Points on a hilly landscape, in no order, each with its height.
From any point a climber takes the steepest step (rise divided by distance) to one of its 2 nearest points. It stops when none of these is higher. Distance is the straight distance between rows; heights are no part of it.
Q_248 h=579: [  9 -23  -1   5  -1 -11   0  -2  21 -10   1 -42   1   5  -2 -44   6 -26
  17  31   6   5  -4   2  10  -3   8  -8   3]
Q_582 h=102: [-18  12   2 -35  -4   3  28   3   0  12   6  -1  -8  -3  -1 -19   8   4
  -5 -21   6 -18  30   3  13  10   9  29  -8]
Q_203 h=382: [-11  -6  -2   8   7   6  -7  -6   4   0 -11   0  16   1 -10  43 -17  13
   0   1  -4  -2 -13  19 -17 -18  -7 -25  -2]
Q_559 h=225: [  7   2  10 -23  13  -6   3  -9  11  -5 -21 -12  -2 -10  -5 -22   4 -19
  14  35  -7  10 -13  -3  10 -26  -3 -28  16]
Q_111 h=236: [  5 -27  14  -8 -23 -16  14  11  -1  -3  -7  15 -16  14   0  10 -11  11
  -7 -33  19   1  28  -6  25  39   2   4  -2]
Q_326 h=510: [ 28 -14  -4  14 -22   2 -17  -6 -16  -3  12  13  24  -1  14 -18 -23 -19
  -8 -31   4  20   1   9 -21   9  17  13  23]
Q_920 h=535: [-14  -2   1  -2   6  -7  17  10  21  -6  18 -40  -8   0  -1 -13  -6  -9
   8  13   8  -7 -10   6  15   0   4  -4  -9]
Q_815 h=299: [ -8  -3   7 -10 -11  -7  23  10  14   1  27 -15   1   3   3  -5 -21   2
  -7 -20   3  -3 -18  13  11   4  15  28  23]
Q_851 h=466: [ 12 -18 -11  10 -16   8 -23  16  -5   5   6  -1   0   1  13 -27   2  -5
 -10 -22   6   5  24 -16   2  32   2  25 -19]
Q_193 h=424: [ -9   0   7 -30  10   6  27   4   1 -13 -22  -9  -3  10 -12   2  -8 -23
   5  18   9   4   2  -2  20 -16   9 -25   3]
Q_990 h=375: [ -1  36  10   1  21  -2   7  -5 -13 -14   4   8  -5  -9  -4   1   1 -16
   7  33  -7  -4 -12 -15 -16 -21 -22  -9  -6]
Q_376 h=351: [ 32 -12  10   1   4 -33 -19 -12  -6 -11  12  18  15 -10  11 -23   1 -17
   6  11   0  15   9   8 -16  -5 -11 -41  15]
Q_347 h=99: [-17  15   6 -45  -1  -2  23   2  -7  10  -3  16  -4  -1  -7  -5   8  -3
  -6 -22   6 -16  47   1  12  11  -2  13 -26]
Q_269 h=545: [ -8  25 -15  10   5  -1  -1 -28   6  -2  27  -9  -6  -2  -1   5  25  -3
  23  16  -5  -7   0  -2 -41  -9  -5 -17 -35]
Q_977 h=541: [ -3  -4  -1   8   1   9 -11   7 -17  13   0  30  -6  -5  -3  19  15  18
  -9 -16  -5  -9  -8 -15   8   4  -1  14   0]
Q_925 h=517: [-14  32 -15   5   5 -11  18 -16   9  -8  37  -9  -1  -5   6   8  11  -2
  14   5  -4  -8 -13   2 -35  -4  -8  12 -34]
Q_458 h=578: [ -3   9  -6   4   1  -7   5 -19  19  -5  20 -21  -9   4   2 -12  13  -8
  19  28   2  -2   2   6 -26 -15  -1 -27 -28]
Q_138 h=298: [  2 -19   6  17 -12 -29  -2  15  11  -5  39 -10 -10   1   3 -22 -16  -5
  -8 -12  10   4  -5  -4  15  14   0  -3  16]
Q_986 h=458: [  6 -25 -17  27 -16  10 -17   3  24   6   7 -36   6   3  10  -7 -15  -3
   0  -5   2   9  -1   2  -4  15   0   6 -17]
Q_80 h=454: [ -6  11  -3  -3  13   5  -1  -3   9   3   1 -21   2 -18 -11 -11  31   8
   4  25  -7  -1 -20  -7  -2  -9   5  18   1]
Q_704 h=118: [-17  -4   3 -16   3   1  22  17  10 -13  -8   3 -10   5 -17  14 -21   6
   0  11   2 -18 -27  -3  14  -6 -16  21  13]
Q_393 h=374: [ 16 -29 -13  20 -33  22 -22 -26  15   6   2  -7  25   7  -2  20 -20   0
  -1  -8  -8   8   6  10 -36  -5  -8 -23 -22]
Q_342 h=264: [ 14   8 -17  12 -28   9   2  -7  12  13  24 -17  11   6  19 -17 -31 -17
  11 -31  14  14  31  28 -26  20   0   4 -23]
Q_900 h=511: [-10 -11  -2  10  -6  -3   0   4  28   1  21 -38  -5  -5  -3   3 -13   5
   5   2   5  -3 -15  14  -2  -5   0  -4  -4]
Q_148 h=615: [  6   5  -2 -17   2  -2   7  -5 -12 -10  -6   6   2   5   9 -35  23 -33
   6  15  -2   8  26 -10  22   2  31  -7   1]
Q_10 h=457: [ 16  -8   4   8  -6  13 -19  13 -12  -9  -1   8  16   4   9   4  -1 -12
   1   0   9  10  30   2 -16  19   2 -23 -17]
Q_112 h=452: [  1 -24  -3  23 -20   2 -15  21   4   2  -7 -17 -14  13   7 -14  -5   2
  -7 -19  -2   5  14 -18  18  38  -1  22  -9]
Q_875 h=162: [-12  10  17   1  -1  10  11   9  -9  -3 -30  15 -40   6 -11  24 -12  13
   2   9   4 -17   0 -27  24  -1 -31   0 -11]
Q_118 h=290: [ -4  -8   9   6 -15   0   5  15  16   8  16 -22   4   0  12   3 -27   4
  -5 -35  10  -1  -6  12  23  15   8  16  18]
Q_127 h=436: [ -1 -30  -7  31 -19   3  -3  18   7   5 -33  -6 -25  16   1  -4  14  12
   1 -15  -3   4  13 -12  23  35  -8  18 -10]
Q_28 h=411: [  5  24   2  16   6  -5  -9 -10  -6  -1  33  13  -5 -19   0  11   6  -8
   5   9 -12  -3 -14 -12 -30 -12 -22 -31 -16]
Q_398 h=247: [  7 -14  12 -15 -25  -5  10  21   3   8  16   6  -8   5   7 -10 -22   2
 -11 -38  23  -3  26   1  20  24  10  12   1]
Q_395 h=149: [  3  19  10   4   6  14   5  11  -9  -2 -33  15 -29   3 -16  21  -9  15
  -6  27  -7  -8 -17 -19  10 -16 -37   6   4]
Q_569 h=89: [-11   2   6 -24  -4   5  -4  24   0   5  -3   0 -10   8  -9  11  -6   1
  -8 -18  17  -8  39   0  11  14 -11 -10 -29]
Q_262 h=322: [  2 -16  11 -22   0   4  20  -1   3   7 -10   1   8   6  -2  -8  -4   2
  -7  -3  12   2   0  13  18  -4  37   9  27]
Q_895 h=485: [  6  -7   0  14  -5  12 -32  16  -3  -4   7   0   4  -1  -2  19  -6  -9
   8  -6   8   8  14  -5  -2  11 -12 -30 -22]
Q_289 h=337: [ -7 -12   5 -21   7 -13  12   5   5   2 -10   3   5   8  -6  -1  -2  11
  -7   2   5  -3 -24  10  10 -17  16   7  39]
Q_601 h=249: [-13  40   6 -17  27  13  14  -6 -26   0 -22   8   6   0   1   9  20 -13
   9  23  -6  -5  18 -11  -4 -17   1  -1 -23]
Q_764 h=51: [  6  -9   1  28  -2   3 -26  10   3   9 -34   1 -25   6 -10   8  23  19
   8   5 -14  10  -8  -9  24   0  -9  -9  16]
Q_48 h=461: [ 13  -9   0   9  -4  20 -27  10 -19   8 -15  14  16   3   7  15   3   3
  -8 -12   4  -5  42  -4  -8  17   2   0 -15]
Q_21 h=274: [ 13 -16   0  12  10 -12 -22 -12  -4   5 -10  12  35 -11   9  17   1  21
 -19   2 -13   5  -8  24  -8 -16   6 -17  34]
Q_380 h=435: [  5 -26 -15  32 -12   0 -21  10  18   6  -7 -17  -4   6  -1   3  -8   7
  -1  -9  -2  17 -11  -5   8  14  -9   0  -1]
Q_732 h=567: [  4  10   8   1  10 -10  -8   1   8  -8  16  -6 -24   0 -11   8 -16  -8
   8  23  15   2  -6  -6  -5  -5 -34 -45 -14]
Q_745 h=49: [  2  -2  11  17   1   6 -24  14   4  -3 -33 -11 -26   0 -11  22  -5   3
  19  13  -2  10 -11  -9  12  -9 -29 -35   1]
Q_780 h=137: [-10  15   3  -5  21  13   5   8   1  -5 -38  -5 -15   3 -17  15  -4  17
  -6  32  -1  -1 -30  -4   6 -26 -23   5   9]
Q_625 h=107: [-19  -2   5 -34  -3   9  35  10  10   9  -1  -4  -6   1  -5  -3  -7  14
 -12 -17   3 -23   4   1  24  12   7  39   0]
Q_928 h=173: [-10  12  15 -17  -1  15  10  13  -3  11 -18   9 -36  -6  -7  10  -2   8
  -6   3   9 -24   8 -23  24  14 -22   0 -29]
Q_966 h=368: [-14  14  -1  -9  24  17  19   9 -15  -7 -37  21   6  12 -13  30  -5  15
 -23  15   9 -24  -5  -2   7 -14  -9  16   1]
Q_487 h=330: [ -1  11  12   3  19  -7 -11  -3 -25  -3  -6  23  11 -20   1  15   4   4
 -10  11 -11 -15  -6 -14   0 -20 -14 -16  16]
Q_791 h=207: [  9  14  17 -11   4   2   3 -11 -21   6 -23  14 -14 -12  -8 -22  24  -2
 -14  30  -8  -3  -3 -30  21 -17   2  -1  17]
Q_225 h=210: [  1  13  -3   2  16   3 -10 -16   1   4   6  -7  13 -23  -9  13  22  11
  -3  18 -14   3 -24  -3 -27 -23  -9 -10  -1]
Q_303 h=328: [ 13 -23  -7  10 -20 -15 -12 -15  31  -4  34  -4  -2  -3  -5  -5 -12   1
   4  -1   1  10 -11   7 -18  -9 -16 -34  -1]
Q_387 h=26: [ 25 -22   3  18 -13   1 -25  18  -9  -4 -11  10  -4  14  -2  -9   1 -15
   2   4   9  10  13 -17   7  20 -12 -15  -2]
Q_302 h=553: [ 14 -22 -11  24 -33   6 -11   7   8   5   2 -14   8   9  10  -9 -33  -2
  -5 -38   1  22  -3   7   6  29   4  22  10]
Q_841 h=354: [ -6  -7  -8  -5  15  -4   1   6  -3   5 -22   9  -4  -1 -15   7   8  23
 -24   2   0  -6 -30   8  11 -11  12  17  34]
Q_709 h=483: [  2  -6 -15  17  -9  16 -16  -5   8   0  14 -24  11  -1   0  -3   6  -3
   3   5  -4   5   2   3 -23   2  11  -1 -22]
Q_58 h=609: [  7 -17   3   0  -3   0 -12   4   6 -13 -26 -25   7  10  -2 -30   2 -21
  10  24  14  11   5   2   5   2   8  -8   8]
Q_165 h=255: [ -9  -6  13 -30 -14  -9  33  10   6   0  19   3 -13   5  -3  -4 -23   3
  -6 -33  21 -15  20   6  20  20  -3  13  -1]
Q_508 h=203: [  5   4   6  -8  16 -20   2  -4  16 -13  14   6 -10 -22  -6   3 -13  -4
   8  16 -14  -4 -29   5 -13 -20 -32 -23   4]
Q_774 h=484: [ -9  35  -4 -29  17  -5  14 -10 -28  -2  -1  28   5   3  11  -2  24  -5
   0  -8  -2 -12  34  -4   3   3  12  14 -20]
Q_640 h=447: [-12 -11   9 -18   7   4   8  12   6  -8  -9 -18   9   7  -5   0 -10 -10
   8   5  22  -1   1   7  14  -5  11 -12   0]
Q_401 h=260: [ 14 -18  -2  -7  10 -18 -14 -25  15  -5 -10   8  31 -15  15   7   1  13
  -6  11 -11   6 -16  30 -17 -27   1 -16  29]
Q_507 h=639: [  6 -12   2  -8  -2  -4  12   5   4 -13 -14 -13   6   8  -3 -40   7 -37
   8  17  13  15  19  -8  19   0  20 -14   5]
Q_754 h=327: [ 11   0   2   5   3 -17  -8   1   4 -10  35  -3 -15  -9  -1 -21   4 -14
   1   8   4   2  -2  -3  -6  -3 -12 -26   1]
Q_802 h=493: [ 20  -4  -3  12 -20   2  -7   2  -4   3  32   9   9  -3  19 -21 -13 -14
  -3 -29   7   7  10   5  -7  20  14  19  15]
Q_683 h=82: [  2 -16  10  -2  -6   8 -10  18  -2   3 -11  12 -13  10  -8  27 -13   6
   1 -27  13  -1  25  -3   9  19 -13 -13 -18]
Q_290 h=416: [-13  20  -6 -28  15  18   7  -7   1   3 -19 -25  18   7   3  -9  18  -5
  17   8  11   1  26  18  -1  -3  24  10 -19]
Q_641 h=563: [  8  28   1  -8  22 -14   5 -23 -20   0 -13   3  10  -7   9 -17  33 -16
  17  29 -17  10  -1  -9   1 -25  25  -2   9]
Q_632 h=213: [  5  -5  13 -22  19 -21   3  -6  15  -3  -1 -12 -13 -13 -10 -12  -6  -2
  11  21  -8   5 -32   6   7 -22 -20 -15  15]
Q_256 h=357: [ 19 -20 -21  18 -28   8 -13 -31  21   6  29   3  16   4  -6  12 -14   9
   0 -13 -21   6  -1   0 -38 -13  -4 -31 -10]
Q_742 h=338: [ 20   4   5   2   7 -21 -13 -15  -3 -12  24   6  -4  -5   3 -24  14 -31
  14  23  -2  13   5  -6 -13  -6  -9 -43   4]
Q_733 h=522: [-10  -3   2  16  -2   8 -11  16   8  -2  12  -9 -13  -2 -12  16 -12  -7
   5   3  16   1   1  -9  -2   2 -20 -34 -23]
Q_365 h=224: [ -1  19   3  -4  24  -4  -2 -21  -1   0 -22  -2   9 -18  -3   2  15   7
   2  34 -17   1 -22   2 -10 -32 -13 -13   8]
Q_360 h=198: [ -1  20  13 -14   1  12  27 -12 -25   5 -15  23 -29 -13  -3 -14  12   2
 -19  26 -10 -13 -11 -32  19  -4  -8  17  -3]
Q_45 h=608: [ -9 -14 -15  14 -14  10 -13  11   3  22  14  -4  -6   0   7   7  -2  15
 -16 -42  -6   3   4 -11  18  25   2  26  -6]
Q_364 h=508: [ 16  -9  -6  16  -9   2 -20 -17   4  -5  18  -6  11   1   8  -4  17 -12
  11  15  -8   5   8   5 -34  -3   3 -17 -17]
Q_519 h=237: [  1  32   6  -8  17  10  -2  -1 -22   2  -5   3  -3   3   3  -5  21 -16
  10  17  -1  -4  30 -19   2  -5   1 -20 -22]
Q_55 h=391: [  3 -14 -19  17 -15  30 -25 -13   7  14   8  -6  19   1   6  25 -17   5
  -6 -11 -13  19   7   8 -23   3   0 -12 -19]
Q_199 h=414: [ 10 -25 -18  21 -10  -4 -29   4  12   0 -14  -8  10   3   0  -2  -4   8
  -9  -5 -11  23 -13  12  -5   3   6   2  19]
Q_631 h=226: [ -1 -30  19 -17 -22  -9  25   9   1  -2  -1  11 -18   8   2 -11  -6   6
 -11 -13  18  -4   8  -9  40  28  16   5   9]
Q_177 h=395: [ 25 -31  -8  12 -19  -8 -33 -15  10  -1   2   6  19  -8   6   0 -19   2
  -4 -20 -13  24 -17  22 -15   2   1  -3  21]
Q_771 h=73: [ -4  -3   4  21   0   8 -16  19   1   4 -19   7 -25   6 -10  34  -2   7
   5 -16   0   7   5 -16  12   9 -20 -13  -6]
Q_826 h=43: [ 14 -24  -4  34 -13  -2 -27   6   7   8 -43  -2 -27  14  -4 -16  25  12
   4   3 -21  11  -8 -15  10  13 -24   9  19]
Q_982 h=477: [-12  24  -8   2  12  -2   6  -4   2   0  21 -12   5 -17 -10   6  15  10
   1   7 -16  -4 -31  -7 -18 -10   0  29  -8]
Q_232 h=557: [ -3   3  -4   4   8  -9  16  10  18   0  15 -38  -5   7   0 -36   2 -24
  12  27   7   6   8  -8  15   2  10  -6 -12]
Q_366 h=468: [-13  36   0 -29  24   6  30 -14 -21   7  -5  17  15  -1   4   2  22   2
   2 -11  -4 -11  18  -5   1   2  13  43 -13]
Q_457 h=417: [-12 -18   3  13 -13   7   5  14   7  11 -24   1 -30  11  -6   9  13  23
  -5 -12   2  -6   3  -8  27  27   4  13   1]
Q_346 h=429: [  0  -6  -8  16   7   7 -17   5   6   9 -10 -16   1  -4  -9 -13  18  16
  -2  12  -3   1 -21  -9   6  -2  13  16  12]
Q_272 h=289: [ 18 -12  -7  20   5  -5 -32  -5 -13   5 -11  26  30 -10   8  14   7  14
 -23 -10  -7   0   8   1  -5 -11   9  -5  28]
Q_175 h=126: [-16  -4   1  -5  14   4  11  11  13  -4 -17  -9  -3   5 -20  21 -10  18
  -2  13   3  -3 -31   6   0 -14 -13   6   9]
Q_663 h=590: [  9   9   2  -7  14 -15   2 -13 -13  -8   7  12   5  -1   6 -35  30 -20
  15  16  -9   8   4 -10   7 -16  25   1  17]
Q_410 h=94: [ -7  21   2 -23   1   3   8  18 -12   9  18  16 -11   1   0   7  -2  -4
  -4 -25   5 -12  43   4   1  12 -11   1 -32]
Q_627 h=479: [-13 -11   1  -5  -9  12   6   6  18  -3   0 -17   6   5  -6  18 -28   7
   5  -2  15   4 -13  14  -8  -8   8  -8   4]
Q_866 h=536: [  8   5 -10  13   5  -8 -11 -17  -5   0  18  -7   7 -13   4 -13  34  -3
  14  20 -14   7  -7   0 -21  -8  12  -2 -12]
Q_464 h=564: [  9  11  -3   0   7 -15  -9  -7  -9  -8  23   3  11 -18   7 -20  22  -7
   5   3 -11   5  -7   3 -12  -7  22  10  17]
Q_927 h=613: [-10  12   3   7  -1 -12   7  -8  18  -2  25 -18 -20  -3  -6  -3   4  -7
  13  25   0  -9 -15   4 -20 -17 -25 -38 -17]
Q_400 h=373: [-16   0 -17   6   4  -4   0   7  12   6 -16   3 -15  12 -12  21   7  31
 -17 -14 -10  -4 -37   8  12   0  -6  20  29]
Q_502 h=574: [ -2 -14 -13  21  -1   8 -22   5 -10  19  14  21  -8  -7  -3  12   9  20
 -14 -32 -13  10 -13 -23  14  12   4  23   6]
Q_931 h=284: [-15  26 -13 -11  19  -7  27 -24   2 -16   9  -4  16  -2   0  19  -2  -1
   7  14  -6  -3 -18  23 -28 -20   9  11   0]
Q_375 h=434: [  2  -5 -11  17  -2  22 -27   1 -20  19  -4  23  28  -4   7  26 -11  13
 -21 -29  -7   5  28   2  -4  12   4   7  -3]
Q_293 h=334: [ -7  26   9 -19  19   8  34   1 -23  -6 -11  33  -1  -2  -5   9   3  -5
  -4  11  -6 -25  11 -11   7  -9 -14  12 -12]
Q_633 h=379: [ 29 -29  -6  14  -7 -13 -38 -15  -2  -6  -4  14  27 -17  13 -13   5   4
  -3  -1 -15  20  -9   8 -25  -5   3 -12  18]
Q_673 h=311: [-15  21  -4 -16  16 -11  30  -1 -10 -13  26   9 -10  12   1 -19   1 -22
   7   4   5  -8   3  -1   7   1   7   4 -10]
Q_461 h=278: [-19 -12   2   1  -7   7   3  20  14  10   5 -20 -15   7  -1  18 -25  16
  -4 -25  10  -4  -8   9  14  15   6  19   4]
Q_739 h=313: [  8 -23  -6  17 -15 -22 -15  -2  26  -1  31  -8  -9  -1  -4   2 -23   6
   1 -22  -6  23 -21   5  -1   6 -11 -16  14]
Q_820 h=248: [  9  -5   8 -17  30 -20   1 -20   7 -11 -14   0  21 -14   0   2   8  -1
   6  17  -9   7 -14  22 -15 -28   3 -27  25]
Q_336 h=437: [  0  14  -5   1   6   3  -1 -12  -2  -4  26   8   9  -3   6  25  -9  -6
   3  -5  -6  -3  11   9 -29  -3  -3 -29 -17]
Q_760 h=406: [-22  10   7 -37  11   8  34   1  -6 -12 -28   4   9  14  -7   6  -1 -11
   0   8  15  -9   1   7  11 -17  12  -4  11]
Q_196 h=279: [ -8   2   9  -7   0   2   4   2 -12   4  16  23  13  -6   2   7 -16   9
  -6 -21   1  -4  -7  10  -3  -4  14  12  31]
Q_53 h=303: [-18  32  -6 -31  10 -14  22  -5  -7 -12  23   8   8  10  16  -3  -7 -17
  17 -14  -1  -4  12   9  -9   3  16  16  -9]
Q_430 h=387: [-17   9   8 -22  16   9  37  12  -6 -10 -23  18  11  11 -11  29 -19   0
  -7   8   7 -14  -4  11   3 -11  -9  11   7]
Q_431 h=413: [ -5  -8 -18  13 -11  23 -28  -4  -4  11   8  10  14  -3   0  26 -16  11
 -11 -28  -7  14   5   2  -2   3   4   2  -3]
Q_287 h=364: [ 37 -26   0   3  -2 -22 -30  -5 -11 -17 -12  14  20 -10  10 -28  -1 -18
   0  15  -9  14   1   1 -27   2 -13 -19  17]
Q_595 h=61: [ -4   1   9  22  -4   0  -7  13   8  -2 -40   0 -34  19 -16  17   5  13
  14   2  -1   5  -7 -12  16  -2 -25 -18  14]
Q_423 h=402: [  2 -11 -21   9  -1  11 -15  -2  15   6 -12 -35  18   0  -9  -3  17  18
   4  17   0  17 -15  13 -10  -4  18  10   1]
Q_109 h=352: [  4  18  26  -5  18  -6   0  -1 -21  -8 -10  20 -10  -2 -11  13  -4  -5
   4  20  -5 -11  -6 -16   6 -23 -22 -21   8]
Q_938 h=273: [-18  22  -4 -16  23   4  32  -3 -10 -20  -6   3  18   4  -9  20  -6 -14
  16  23   0  -9  -5  12 -13 -17  -2  11 -12]
Q_126 h=277: [ 12   3  -2   1 -24  -5  10 -14  15   2  34 -14  11   1  19 -15 -21 -10
  10 -18  10  17  -5  32 -19   2  22   5  15]
Q_530 h=300: [ 12 -30   1  13 -19 -32  -4  13  27  -6  24 -26  -6   6   1  -6 -27  -1
   4 -15   8   8 -20  14  15  12 -10  -3  20]
Q_486 h=577: [  7 -12 -24  31 -28   5 -18   5   2  17  11  -2   1   5  12  -6 -23   9
 -14 -45 -11  18  -6  -7  19  21   5  31  10]
Q_689 h=310: [  6 -14   8 -10 -13   1  17   9   8   5   9 -13  10  -4   6 -27   0   8
 -10 -11   4   1 -10  13  21   7  30  28  37]
Q_241 h=190: [ -9  10  13 -20   3   9  27  -6 -30   7 -22  37 -22 -11  -4  -5  12  15
 -25  15  -4 -25   2 -16  24  14  -7  22 -15]
Q_3 h=498: [-16  24 -17   5   2   5  12  -1   3  -5  35  -2   6 -11   3  17  -1   3
   0  -7  -7 -12 -13   5 -27  -6  -1  25 -15]
Q_816 h=478: [  7  -5  -9  11 -19   6  -9   9  -1   8  34   3   1  -5  11 -24   1  -7
 -15 -34  -1  -1  19 -15   4  22   9  26  -6]
Q_297 h=288: [ -2   4   5  -4  -9   5  12 -10  -2   2  15   1  18  -6  10  -4 -12  -2
   1 -19   9   8  -5  28 -10  -1  25  12  27]
Q_862 h=392: [-13 -16   0  14  -3  -8   1  13  13   8 -18  -5 -27  12  -9  17   4  21
  -5 -12  -6  -2 -18  -4  24   6  -4  13  24]
Q_696 h=393: [  0  25   2   4  24 -12  -4  -9 -23 -11  23  21   3 -12   7   4  14  -8
   7  14 -13  -7  -3 -10 -19 -12 -15 -16  -5]
Q_29 h=400: [ -3   8  -8  -7   2  11  -1  -7   5   0   0 -22  16   5  10  -6  10  -3
  16  12   7   1  12  23 -15  -3  32   6  -6]
Q_963 h=270: [ 12  10 -16  16 -36  -2  10 -21  12  10  33 -17   4   6  30 -23 -20 -14
  16 -20  13   4  13  34 -25  10  11  -3 -11]
Q_845 h=182: [-13   6   9 -18  -3  14  19   1 -11  17 -28  18 -27  -8  -9   5   9  28
 -13   2   3 -22  12  -5  20  21 -16  23 -25]
Q_433 h=112: [-20  -4   6 -33   6  -4  42  13  11  -9  -1   1  -8   6 -12  -5 -19  -5
  -4   7   8 -23  -9  -4  29   5  -1  27   0]
Q_280 h=261: [-17  25   4 -15  29   5  19  -3 -14 -10  -5  13  16   7   7  18   4  -9
   7   6   4  -9  18   8  -8  -9   9  -7 -11]
Q_973 h=217: [ 22  -1  11   0  -1   9  -8   2 -13   6 -23  -2  -9  -1  -7 -28  22  -4
  -2  25   3   4  10 -22  26  -5   5  11   8]
Q_75 h=21: [ 15 -30  -1  23 -13   6 -34  10 -10  -9 -21   5   6  16   2   3  -8  -8
  -5  -6   3  14   1  -9 -11  20   0  -6  -5]
Q_999 h=459: [  3  32  -4   8  10  -4 -10 -16 -18   1  24  15  15   3  27  18   7  -8
  11  -3  -4 -12  24  10 -29   1   7 -20 -27]
Q_57 h=433: [-14  24  -8 -22  13  12  13   0  -1  13  -5 -17   4  -3   3 -15  30   3
   7   3   1  -4  17   1   5   2  22  32 -18]
Q_311 h=464: [ -9  34  -1 -10  13   1  -6  -9 -21  -2  16  13   9  -2  21   8  11  -8
   9 -17  -2  -7  33   2 -15   1   6   3 -27]
Q_310 h=342: [ 16 -24 -12  12 -25 -15  -8 -26  33   8  33  -9  -1   6   0   7   0   7
   2   1 -19  -7  -8   5 -38 -23 -17 -31  -7]
Q_954 h=292: [ -4   1   1  -6   5  -3  12   1 -25   7   3  37  20  -5   7  19   2  15
 -28 -23   1 -16   5   4   1 -10   7  15  22]
Q_11 h=31: [ 15 -16  12  28 -15  -5 -22  19  -2  -4 -18  -4 -32  11  -5 -12  -1  -8
   5   3   9  12   9 -29  20  22 -23 -16  -9]
Q_503 h=309: [ -3   3   5  14  20   0  -8   0 -27   7  -8  36  24  -9   7  18  11  18
 -23  -5 -10 -17  -1  -8  -3 -11   4  -7  22]
Q_414 h=235: [  2  12   8 -24  27 -14  11 -23   0 -10 -25 -10  12 -12  -3  -7  11 -13
  13  31  -8   6 -25   7  -5 -37  -5 -10  18]
Q_570 h=227: [ 14  16   7  -2   7  17  -6   0 -15   1 -14  -3  -7  -3  -2 -22  23 -20
   7  34   1   6  21 -24  12  -7   4 -13  -7]
Q_176 h=321: [-12  13   9 -21   7   0  28  10  -8 -12   4  15 -10   1  -6   5  -1 -11
  -3   5   0  -9   3 -10   9  -5  -3   5  -7]
Q_943 h=38: [ 16 -25   1  30 -10  -4 -16   9  -4   1 -37  -2 -22   8  -3 -32  25   6
  -4   7  -7   5  -6 -20  20  21   0  21   7]
Q_956 h=359: [-12   0   6 -12   5  -1  10 -15   8 -12 -10  -1  20  -2  -8  30 -12   8
   2  13  -2  -8 -18  25 -30 -22  -1 -18   8]
Q_730 h=37: [ 15  -1  12  30  -7   7 -35  11   2   1 -15  -9 -28   6  -4   2   1  -3
  14  12   3  10  -3 -19   6   4 -28 -31  -8]
Q_505 h=532: [ 17 -21   0   8 -36  -2 -10   8  -9  -1  -2   5  19  15  16 -21 -35 -17
  -8 -41  17  17   3   6  -8  26   2  17  13]
Q_128 h=383: [ -6  -7  -7  -3 -11   9  -1 -11  25   8  -2 -38  16   2   5 -15   0   9
  11  14   5   1 -10  27  -8  -7  31  12  11]
Q_667 h=218: [ -1 -33  11  -2 -19  -1  16   2   0   6 -25   9 -14  10   1 -20  10  10
 -15  -1  10  -7   7   1  41  33  25  17  10]
Q_562 h=295: [-15  39  -7 -13   6 -10  31 -19  -4  -7  16   2  14  10  16  11 -12  -3
  14  -7   1  -5  -5  23 -22  -4  18  26 -10]
Q_808 h=350: [-11  22   4  -7  21  22  18   4 -23   7 -23  18   5  -6  -9  17  12  15
 -16  13   0 -19   5  -9   0  -9  -2  15  -6]
Q_122 h=265: [-17  -6   9 -14 -11  -8  24  22   6  -1  10   5 -14   3  -4  17 -30   9
 -15 -33  12 -15 -11   3  18  14  -5  20   7]
Q_391 h=451: [-17  40  -8 -15  28   3  11 -15 -17   8  -4  -3  11   2   2   1  35   4
  15   4  -1  -7   6  -7 -10   2  17  34 -20]
Q_204 h=312: [  3  -8   0  17   1 -16 -15  12   9   2  27 -12 -15 -13  -4 -15   2   3
   4  -2   5   1 -19 -10  12   4  -6  -1   6]
Q_254 h=412: [-16   2  -5   3   7  16  -7   0   5   2  10  -3  11  -9  -3  29  -7   6
  -8  -2  -5  -3  -3   3 -18  -3   1 -11 -16]

For each start below, name the point where the climber stops.
Q_570: Q_507
Q_820: Q_774
Q_196: Q_774
Q_771: Q_507
Q_128: Q_927
Q_780: Q_507
Q_841: Q_45
Q_808: Q_507
Q_667: Q_45
Q_530: Q_48
Q_631: Q_45

Call two points neighbours if one is among the 2 nearest of the other. Go from one point of each pair to the other, from neighbour to neighbour, staying as high as possible. Name the lowest point that can't be avoided.
Q_927 and Q_297: Q_196
Q_774 and Q_48: Q_128
Q_927 and Q_507: Q_138
Q_927 and Q_48: Q_10

Write out the way that a climber takes from each point below.
Q_262: Q_289 Q_841 Q_400 Q_862 Q_457 Q_127 Q_112 Q_851 Q_816 Q_802 Q_326 Q_505 Q_302 Q_486 Q_45
Q_175: Q_780 Q_395 Q_875 Q_928 Q_845 Q_241 Q_360 Q_791 Q_973 Q_570 Q_519 Q_601 Q_280 Q_938 Q_931 Q_562 Q_53 Q_673 Q_176 Q_293 Q_808 Q_966 Q_430 Q_760 Q_193 Q_640 Q_627 Q_900 Q_920 Q_232 Q_248 Q_58 Q_507
Q_943: Q_127 Q_112 Q_851 Q_816 Q_802 Q_326 Q_505 Q_302 Q_486 Q_45
